Points on a hilly landscape, in no order, each with its height.
From any point a climber steps to the highest of the 2 points nearest to it. It stops when none of these is higher. Distance is the straight distance between rows; heights are no part of it.
Givud: [ -6  -4  32 -33 -24 -16  13  28 -13  14  -8   0   8  -7  -7  48 -22  29
 -32   9  26]  height 451
mog: [ 13  15  -2  10  -1  19 -34  -2  44  18 -37   1 -18   4  29 -33  41 -27
  -9   0  68]  height 445
lef: [ 21  28 -36 -21 -22 -10   2  25  13 -10  -2  -2 -13  18  -7 -23  -3 -55
  -8  17   4]  height 207
Ruzi: [-12 -21 -36 -21  37  17  19 -25 -16 -12  23   4 -44 -34  20  47 -30   1
  26  -5 -22]  height 88
beved: [ 41   7 -17 -58 -43  -2 -14  -4  22   4  -2  -3   8  -4 -14 -18   2 -39
 -28  -8   7]  height 254
zeva: [ 14 -26   3 -23  11 -11  18 -34 -19  28  -7 -19  25  23 -32  41  23  23
  -7  -7  -9]  height 400
fuvib: [-24 -13  29   1  33   1  15  27  15   7   7  24 -14  -6   2  40   6   5
 -15  25 -12]  height 289
zov: [-36   6  39   7  18   4   0   6  28   5   5  23  -7  36  -6  -4  26  -8
 -13  25  -9]  height 324
nol: [  9  10 -32  -5 -28 -16  -9 -16  -4 -35 -15 -27  30  16  -1   5  20  16
  -9 -27  46]  height 257
soz: [ -7  52  -8  17 -19   8 -13   4  20   5  21  -3   1 -14  11 -13  28  -8
  32   0  13]  height 503
rof: [-15 -18 -18  26   2  -4  41 -53 -25  23  28  11 -32  11   4 -10 -37  24
  21 -27 -22]  height 514
sosil: [ 18   7 -12  15   2  -7 -26  41  40   5  35  -7  10   8 -16  10 -31  11
   6 -12  -3]  height 115
ref: [ 49  -7  45  25  -7 -15  28  43 -20 -41  12 -14  35 -24  16 -26  16 -10
  45  24  23]  height 271
muke: [ 47 -12  -9  12   9 -11  10  36   2  -7  39 -13  20   6   3  23   0  20
 -15 -10 -16]  height 149
Navu: [ 25   9  36  32  20 -19  10   5  -3 -11   1 -26  24  -3  21 -29  -7  30
 -19 -27   5]  height 212
batod: [-32  22 -18 -20 -15  23 -39  -5   4 -33 -14  22   7 -53  10 -21 -26  14
  -1 -11  10]  height 384
Bifo: [-14   9 -25   7   5  -8  50   9   3 -15  12 -18  33  12 -21  10  19 -15
   2 -23 -27]  height 184
tusur: [-19  43  12  17  -3   5  -9  14 -15  25   0 -33   4 -34  33   2  27 -16
  39  20  -4]  height 571
gif: [-26  10 -12 -17  19  21 -37 -23 -19 -24 -21  27  -2  13  -5 -34  24  -4
   3  37   7]  height 513
lod: [ 20  -2   8  17  16 -10 -32   7  58  15   0  13  -1  15 -34 -12  -7 -10
  21   6 -27]  height 82
Bav: [-23 -26 -17  28   4   1  42 -49 -12  58  -8  -1   7  -1   6  -6 -19  21
  24   0 -10]  height 458
leroz: [ 20 -17  10  10  30 -22   1  26 -37 -32   7   9  -1  -9  45  -3  -7  21
  19  36 -28]  height 220
mura: [-13  -7  15 -23  -7 -11  -4 -37  26  17  45   1 -29 -42  14 -13  -7  -1
  -1  13 -22]  height 505
pip: [ -5   1  30 -25 -25   7  -5  -5 -20  58  -5   9 -18   6 -23  22 -28  29
   3   3  23]  height 508
ser: [ 10   8 -29  14  -2 -28  49 -24  -7  20  17 -25   4 -12 -10  13  10  -3
  25  -8 -32]  height 156
Semet: [-21  -7  10  21  19 -14  -9 -23 -20  -1  12 -33 -14   4  19   6  17  -5
 -46  -8 -12]  height 272
pasi: [-13  34   9 -27  23  -8  -6   0 -15 -12  -8  -3   2   3 -23 -45 -32  19
  20  20  16]  height 421
Pusus: [ 19 -21  -2 -43 -26   5  14 -24   9   6   7  24  -3  -3 -25   0  -2  -9
 -32  -2 -19]  height 306
mif: [-14 -12   8  11  14  23 -19   7   4  27  -4 -14  11  -2  17 -28 -30   1
 -46 -14  21]  height 205
sak: [ 44 -12  38  27  18  -6  -2  31 -31 -26   1  -3  34  -6  53 -45 -13  23
  33  17  -4]  height 243
Zaril: [-46 -30 -18  -3  15  27 -25  17  16  -6  22  -2 -35   9 -27  26 -18 -42
  26   9 -30]  height 125
kib: [-16  -5  10  15 -16  13  -5  -9  18  19 -13  30  -1  52  18 -34  14 -20
  -5  13  -1]  height 365
zeso: [ 58 -10  22  22  -3  -8  10  26  -6 -18  27 -43  42  25  23 -19  18  16
 -10 -22  11]  height 183
ripit: [ -2  -9 -12   2 -53  12   4 -36  17   0 -21  39  -1  -5 -21   9  30 -29
 -40 -20  -8]  height 366
punu: [  0 -25  15   7  40  -3  -2 -10 -22   5  18 -16 -21  32  15  49  32   2
 -16  -5 -31]  height 311
perid: [  8  13  -1  25   4 -18  30   9 -45 -61 -16  12  16  10  -4   4  29  25
  -6   8  15]  height 397
Fime: [ 35   0  15   9 -24 -17  38  31  -6 -17 -24 -12  28 -37  16  -8  19  -2
  11  44  55]  height 305
guk: [ -5 -12  18  -1 -10 -10 -14  40   1 -12  -5 -36  33 -24  -4  47  -8  29
 -26  -5  32]  height 399
Lofa: [ 14 -35 -25  13  34 -26  21 -15 -24 -10   6  -9 -31 -40  32  63 -12  16
  16  12 -32]  height 105
tifub: [-42 -12 -12 -30  39  39  -3  -1 -12  10  20  -9 -26 -11  -7  26 -17 -17
  46   9 -17]  height 106
mugev: [  9 -23   7 -28  37   7  29  -4 -53  -9  -8  -5   2   8 -15  55  27  14
  -6   4 -13]  height 355
kefe: [-18 -31   0   4 -17  -6  -2 -58   1   8  49   5 -50   0  19 -32 -35  10
  13  -3 -25]  height 601
Gunu: [ -1   0  18  -8  30  25  -1  43 -19  10 -24 -14  21 -20  23 -11 -18  -7
 -23   6   5]  height 230
Belum: [ -7 -43  18 -22   5  13   6 -55   2  51  11 -26 -10  18 -47  22  14   6
  18  10   7]  height 463
gol: [  9  20 -33 -33 -26  -6   8  42  37 -29 -26   4  -5  27  -4 -12 -10 -35
  -4 -10  57]  height 166
gib: [-13   4 -12 -15   4  13 -12  -3  -8 -11  32  13  -2 -41  18   1  -8  18
   3   8 -19]  height 438
Kavet: [ 18  24 -17  -9 -24 -33  17 -13 -11  -4 -10 -11  19  48 -17  -6  19   5
  16   2   8]  height 303
tobe: [ 51  35  -6   0 -18   3  13  22   9  -6 -15  18  17 -18   0  13  30   2
 -24 -29  20]  height 348
mave: [  2  24   0   1  12 -33  23  -6 -28 -24  13   0 -12  28 -22  14  23  19
  22  24  -7]  height 347
sugot: [ 11  -4  -8 -27  11 -36 -23  14 -20 -18 -13   2 -16   8  26  -1 -29   4
  -8  34 -27]  height 194
zoza: [-12 -30  20  -3  -7  32 -35 -14  40  41   3  -6  27 -12   6 -25 -24   6
 -17 -28  -6]  height 177
mirok: [ 13  23   1  -7  -6  17 -29  -9  52  -9 -27  -1   5  12   6 -22  58 -30
 -12 -45  38]  height 548
Sizer: [ 17 -36  40  23  47  16   9  49 -11   0   5   7  15 -10  20  19  -7  17
 -32  19  -4]  height 256
renep: [ 32  10 -18 -25   9 -28 -25  52   3 -38 -12 -14   9 -10   6  -1 -35  -9
 -19   5  -3]  height 163
Til: [  7 -16  -7  11  -7   0  30 -20  13  50   5 -12  42  -7  14 -19  -3  33
  29  19  15]  height 411
lup: [-31  17  -9 -16   2   3 -17 -38 -22  -1  -4  -8   6  17   3 -60   1   6
  35  36  12]  height 462
Lol: [-31 -22 -16   4  16   5 -19  -7  -5 -20 -18   5  13  39 -39  -2 -39  10
   7 -30 -17]  height 179
leled: [ 25  -8   5  17 -20  -3 -53  -8  57   0 -28   0 -10  35 -27 -34   5 -39
  16 -24 -16]  height 54
rikas: [-10  27 -11  18 -22  18 -13 -17 -19  29 -34  46 -26 -21  14 -24 -17 -20
   2  -2 -16]  height 504
Tibu: [-14  28   8 -15 -48  13   8 -12  27 -16 -35  28   1  16 -23  -5  37 -31
 -18 -35  32]  height 437
pela: [ 23  52   9   1 -32  21  -3  15  40  20  22  22   3 -15   5 -16  19  -8
  -2 -30  26]  height 426
dini: [-56 -37  -4  18  16   4  -7 -18   9 -18  -4  14 -30  16 -38  18 -21 -12
   7 -10 -27]  height 150
zis: [ 16   1  -6 -25  -2   3 -11  45  36 -41 -18  18  11   6  23 -13 -21   1
 -38 -12  38]  height 128
mumis: [  7 -15  21  15 -42  24 -33  -6  37 -24 -15   9 -31   2 -33 -51   1 -33
  38  -3 -41]  height 31
pami: [ -6 -16 -23  27  14 -50  43 -31  -6  -3  29 -30 -40 -23   8  42   4   4
   8  12 -16]  height 129
mul: [-11  -3 -30  12  -3  -3 -43   1   3 -36 -13  -7  15  27 -16   8  -7   9
 -20 -32  16]  height 215
Duso: [ 10  21  -3  30   8   8  22  16   3  25 -20  18  11 -28  -8  14  10   0
  -5  -8  -8]  height 295
Gano: [-20  -7 -38   9  -1   7  29  16  -1 -17  31   8   3  37  -4  -2  -9 -13
 -11  -2 -10]  height 216
Sedu: [-43  24  -2  -8 -17  -2 -10   1  -5  28   8 -21 -19 -40  -7  41   9 -12
  26  21  -1]  height 648
mot: [ -2  16  -4  -1  23  11  -1 -20 -19 -40 -12  20  16   2 -11 -18  43  15
 -23   4   4]  height 452
Supig: [ 23   1  13  12  -4  -7 -10  25  12  -5 -20  -3  25 -24  -7  24  13  34
  -5  26  54]  height 349
sebi: [-38 -20   4  -5  -4   9  33  34   6   4  32  26 -13  37  26  25 -34  -1
 -14 -13 -27]  height 250
Pusog: [  7  18  25  -1   7 -18  -3  20  15  29 -31 -22  19   7 -23  16 -10  -9
 -12 -23  -4]  height 253
sala: [-15  34 -11  13   6   2  -6  -8  -3 -22  -8  11  11 -46 -12 -31 -37  40
  14 -12  28]  height 375
ved: [  1   9   2  -1   7   4   5  -2 -28  19 -20  12   9  31  31  -8  37 -14
   6  19 -25]  height 409
zurap: [-15   0  -7   2   2   6  -8 -28 -42  25  -8  25 -39  12  37  -5  -6 -15
  -2  10 -25]  height 453
nafev: [ 20   9  -3   2  31  -8  -6  -9 -48   1  13 -19 -37 -28  12   1 -13   1
 -33 -15 -22]  height 238
debo: [  2  -2  10  -3 -43  27 -18 -22  -8  41   3  21 -28 -13 -20 -18 -22  -5
  18   1   1]  height 579
Rusom: [-39 -14  -2  -6 -33  17  -1 -23   7  23  11 -12  -7  -6 -46  35  13  -9
  11   5  14]  height 549

Two climbers start at each pair of points below. Name the first point that both come to, or write never.
leled and Duso | never
lef and Gano | never
ser and punu | never
renep and Pusog | never

Write out the way that a climber takes from each point below.
pami | ser > Bifo > Gano > sebi > fuvib > zov > kib > ved > zurap > rikas > debo
nol | Kavet > mave > perid > mot > gif
Semet | punu > mugev > zeva > Belum > Rusom > Sedu
